Points, in no order, along strands that fork, close into loops and pass close to each other.
In the rows, zero is written as 128.
Two points are linked if the straight distance between their rows is under 94. Some points are linked to none.
z_252: [128 192  98 101 121  96 207 128  82 132 147 108  99  78  89 112 125 132
  50 100]
z_522: [107 109 107 106 152 122 175 110 103 118 193 146 127  97 117  71 135 170
 193  43]
z_191: [149 123 129 110 134 121 131 108 163 102 165 143 123 141 146  78 126 138
 221  82]
z_751: [159 184 132 148  94 151 158 119  84 123  96 145 119 145  62 146 123 151
  85  89]
z_181: [134 140 118  91 118  92 150 138 107  80 132 149 114 124  95  62 156 180
 148  62]
z_585: [ 95 115 132 110 191  81 176 152  97 134 143 108 114 109 135 123 137 137
 102  87]
z_291: [100 116 147 146 149 161 143 114 159 168 115  96 138 117 153 187 102  89
  80 186]
z_65: [168 156 107 117 130  90 146 157 100  96 153 124 114  75 111 130 158 104
 100 109]
z_231: [126 132 166 111  76 171 117 106 179 140 108 146 149 153 143  78  98 124
 166 158]
z_468: [159 144 116 169  81 157  59 137 128 139  92 154 137 152 111 124 123 133
 131 185]
z_539: [125 120 156 130 151 117 100 131 141 133 122 106 161 140 160 154 125  73
 158 158]
z_91: [ 97 134 115 137 118  50  91 140  95  86 153 129 145 117 124 122 192 114
 123  76]
z_219: [123 159 119  91 110  96 193 135  71 106 134 151  92 118  91  67 136 185
 118  68]
z_332: [103 183 128 126 174  82 151 159 104 108  93  88  98  79 145 132 123 104
  48 132]
z_251: [125  99 157  92 129 168 139 110 170 136 125 157 127 164 149  65 108 172
 193 108]
z_50: [ 72 173 126 113 183 107 212 151 114 139 144  98  81  48 152 142  96 119
  47 109]
z_743: [ 89 114 161 123  76 182 159  85 172 195 121 147 164 157 140 150 101 103
 111 205]
z_798: [120 143 138 156 107 123  41 107 108  94 155 139 101 177 112 154 177 148
 197  90]
z_348: [145 171 113 122 146 136 184 146 121 134  90 101  93  84 155 150  86 125
  58 142]
z_833: [111  98 145 115 127 123  91 117 202 129 171 143 174 184 143 111 127 112
 198 157]
z_936: [142 160 144 149 128 105 117 127  68 133 126 125  98 121 133 195 147  84
 104 127]
z_507: [108 169 121 107 148  59 137 150  94 129  96  94 117  99 135 125 138 102
  95 117]
z_638: [139 144 164 151 103 175 101 112 148 164  94 129 161 184  98 143 106 113
 127 175]
z_980: [163 156 117 136 166 119 151 160 121 125 150 111 117  92  91 149 142  99
  77 126]
z_538: [147 112 152 137 140 132  91 131 166 112 161 138 164 174 115 123 139 108
 179 131]
z_295: [114 135 165 107 100 155  97  94 160 119 119 142 101 170 157  80 125 149
 206 103]
z_101: [106 134 150 144 132 150 123 105 138 163  98  95 158 165 101 144 120  96
 138 151]
z_524: [102 103 191 128 120 155 119 117 114 136 119 128 155 157 142 123 130 113
 177 108]
z_294: [ 96  83 111 134 156  94  76 153 117 120 126 107 150 127 162 175 159 124
 122 140]
z_915: [144 126 127 151 133 153  99 155 167 141 125 132 136 106 162 158 100  74
  74 221]
z_904: [130 141 130 162 136 121 122 149  89 144  98 111 105 107 141 179 121 120
  68 144]
z_447: [106  70 127 129 112 140 104 111 158 114 156 152 162 135 165 132 154 129
 175 113]
z_477: [172 151 134 136 107 152 115 114 113 136 108 133 111 134 127 140 127 117
 133 141]
z_69: [136 111  77  95 171  96 173 148 135 106 143 124 121  77 146  99 122 147
 116 109]
z_799: [ 89  93 147 159 120 130  43 138 117 122 114 128 167 171 136 160 153 116
 162 159]
z_224: [123 123 101  97 165  83 185 145 110  89 203 166 119 116  95  76 130 170
 171  50]
z_675: [151 169 116 111 132 147 223 125 121 134  77 113 123  90 126 137  69 150
  69 119]
z_446: [145 164 145 163  98 139 107 143  75 104 123 143 127 140  69 131 156 136
 102  90]
z_205: [124 114  88 103 153 119 191 123 117 146 125 111 101  77 147 116 108 142
 103 125]
z_141: [ 93 132 146 134 118 105  82  95 118 110 166 119 123 179 116 138 171 138
 218  79]
z_662: [ 91 199 106 129 146  94 180 148 106 111 118  92  80  47 144 148 119 116
  23 127]
z_217: [149  86 114 136 121 153 111 144 167 133 139 134 142  95 172 142 121  99
 101 189]
z_187: [116 107 119 152 159 101  97 159  98 119 110 108 118 116 149 164 151 129
  73 147]
z_166: [116 153  98 107 140 116 218 123  95 138 128  96 107  59 122 109 108 138
  81  99]
z_598: [156 108 121 158 145 139  64 154 116 155 115 131 125 137 129 182 131 105
 103 199]
z_472: [156 166 129 153  93 145 158 118  94 131  59 136 119 134 104 165  95 163
  70 120]
z_521: [166 120  74 136 118  83  86 153 131  87 118 118 131 101 127 110 154 136
 129 123]
z_724: [144 117 158 111 128 179 175 111 134 132 115 153 121 151 126  73  94 167
 166  95]
z_533: [163  99 161 123  97 195 161 112 136 137 120 167 113 154 126 109 109 168
 131 129]
z_616: [159 117  79 158 115 103  49 158 121  92 125 145 142 124 123 140 146 144
 135 151]
z_155: [151  86 135 132  83 195 150 104 153 164 128 158 123 147 121 139 111 148
 102 159]
z_909: [156 178 104  92 119  87 181 143  95  94 145 126 106  81  96  96 155 133
  90  93]
z_183: [ 98 137 126  90 132  85 192 128  71 128 117 133 111 102 119  83 134 153
 126  68]
z_791: [ 94  74 138 154 110 124  74 127 132 115 117 120 165 126 173 151 159 125
 149 126]
z_293: [116 145 158 121 128 141 150  96  96 117 165 139  88 146 108 101 154 153
 182  46]
z_3: [104 115 105 117 123  74 135 140 112  78 174 133 149 100 106 105 184 143
 129  48]
z_465: [160 129 114 172 103 171  85 131 122 156  91 145 135 143 118 170 105 129
  88 198]
z_2: [119 109 138 111 106 126  92 105 166 109 143 139 138 151 158 104 139 145
 205  88]
z_911: [118 132 160 132  73 179 109  98 154 138  90 147 118 170 138  84 125 152
 163 113]
z_732: [148 142 149 121 131 133 163 111  96 125 135 130 101 136  94 122 134 145
 139  86]
z_133: [117 132 122 148 156 119 108 117 127 161 121  78 148 145  95 166 135  99
 108 154]
z_85: [ 98 143 109  95 111  63 173 163  88  92 188 154 122  87 101 102 182 134
 103  66]
z_40: [151 151 122 155 148 153 128 151 155 133 101 113 129  97 132 161  87  96
  52 196]
z_940: [131 154 137 120 162 146 192 111 112 161 146 101 127  91 138 139 102  84
 116 105]
z_300: [120 119 136 109 159 129 160 107 130 169 145  95 142 112 142 138 121  85
 158 117]
z_974: [ 85  84 147 156 131 134  40 155 125 133 117 127 168 153 158 191 138 104
 131 204]
z_984: [164 175 136 158 108 125  91 127  74 144 106 120 123 142 108 172 130  88
 123 136]
z_749: [119 127 136 138 154 166 176 118 161 179  96 106 132 139 130 165  71 111
  71 167]
z_506: [119 139 132 117 149  91 114 137 107 134 102  87 124 115 163 149 125  83
 129 146]
z_267: [102  86 141 111 107 142  94 130 182 160 119 167 165 177 145 130 111 118
 126 225]
z_386: [151 108  78 106 146  89 131 146 161  72 136 123 150 100 138  92 142 148
 145 107]
z_861: [135 113 150 123  91 159 110 115 181 163 111 143 160 166 127 108 108 119
 131 193]
z_579: [179 121 129 107 115 136 125 124 158 121 115 135 119 128 140 112 122 120
 156 144]
z_651: [135 114 134 120 163 102 153 135 109 130 133 126 131 130 120 130 143 129
 121  93]
z_369: [152 155 135 138 114 111  78 116 101 101 132 147  91 174  95 115 160 146
 163  95]
z_955: [ 83 114 124  79 181  83 191 148  82 137 157 122 121  96 142  91 114 137
 143  69]
z_576: [151 127 114 117 123 110 107 134 148  69 149 146 104 148 104  81 156 192
 176  71]
z_390: [110 127 121 167 124 100  33 144 100 103 125 120 164 150 121 159 168 111
 168 131]
z_119: [ 97  79 119 109 163 125 141 114 170 148 160 102 162 123 156 140 123 105
 160 145]
z_884: [153 125 133 139 107 161  45 123 182  85 172 165 105 174 122 116 148 162
 196 114]
z_814: [105 124 141 152 100 182 124  98 156 184 120 127 148 140 129 174 101  96
  84 206]
z_750: [122  71 133 104  98 114 104 137 206 126 128 166 163 145 176 108 107 115
 146 206]
z_898: [125 142 152 110 171 155 223 121  98 164 131 120 118 101 130 119  73 121
 126  83]
z_17: [135 129 117 120 152 159 208 123 142 157  99 116 133 124 123 131  73 150
  88 133]
z_68: [157 115 120 131  98 155  92 119 170  74 167 166 112 139 120  80 149 180
 186  99]
z_502: [167 153 104 158 107 111  70 145  83 105 113 154 107 142  73 123 162 154
 131 111]
z_667: [ 99  90 147 108 150 141 131  96 179 155 176 130 163 163 141 117 118 121
 203 140]
z_5: [103 124 131  99 135 144 171  99 107 138 157 125 110 115 119  71 124 147
 183  60]
z_200: [156 131 100 169  87 136  33 130 112 119 119 154 123 141 106 119 151 151
 151 135]
z_254: [149  98  87  91 163 122 171 127 158 153 116 112 102 100 157 112  89 135
 109 170]
z_892: [161 120 155 153 111 156  74 126 158 111 149 151 129 189 104 126 148 146
 175 145]
z_866: [142 169 113 162 160 141 150 151 139 123  96 101  87  78 140 175  94 115
  24 170]
z_630: [134  89 106 145  91 131  69 104 165 133 127 140 141 162 140 140 138 126
 171 174]
z_30: [135 102 121 152  88 191 169 106 138 159 105 128 135 104 130 144 118 137
  74 142]
z_327: [145 130 105 109 158 124 141 136 166 144  92  99 127 135 133 125  97 114
 108 171]
z_157: [ 81  87 172 146 129 158  97 141 149 154 128 120 165 155 160 175 121  95
 115 206]
z_115: [105 137 115 142 131  75  85 131  98 121 131 100 142 137 110 142 172 115
 140 109]

A tip is a point with one link. Name the tips that can be reached along the links from each point below, in the order of the rows.
z_521 -> z_980, z_141, z_598, z_472, z_327
z_348 -> z_743, z_217
z_332 -> z_539, z_50
z_183 -> z_224, z_898

A fork is a point with three links, a tip a point with one. Leave the first point through the second and follow the links. Name the first fork or tip that comes.
z_219, z_181 -> z_898
z_291, z_749 -> z_217
z_217, z_915 -> z_743
z_576, z_181 -> z_224
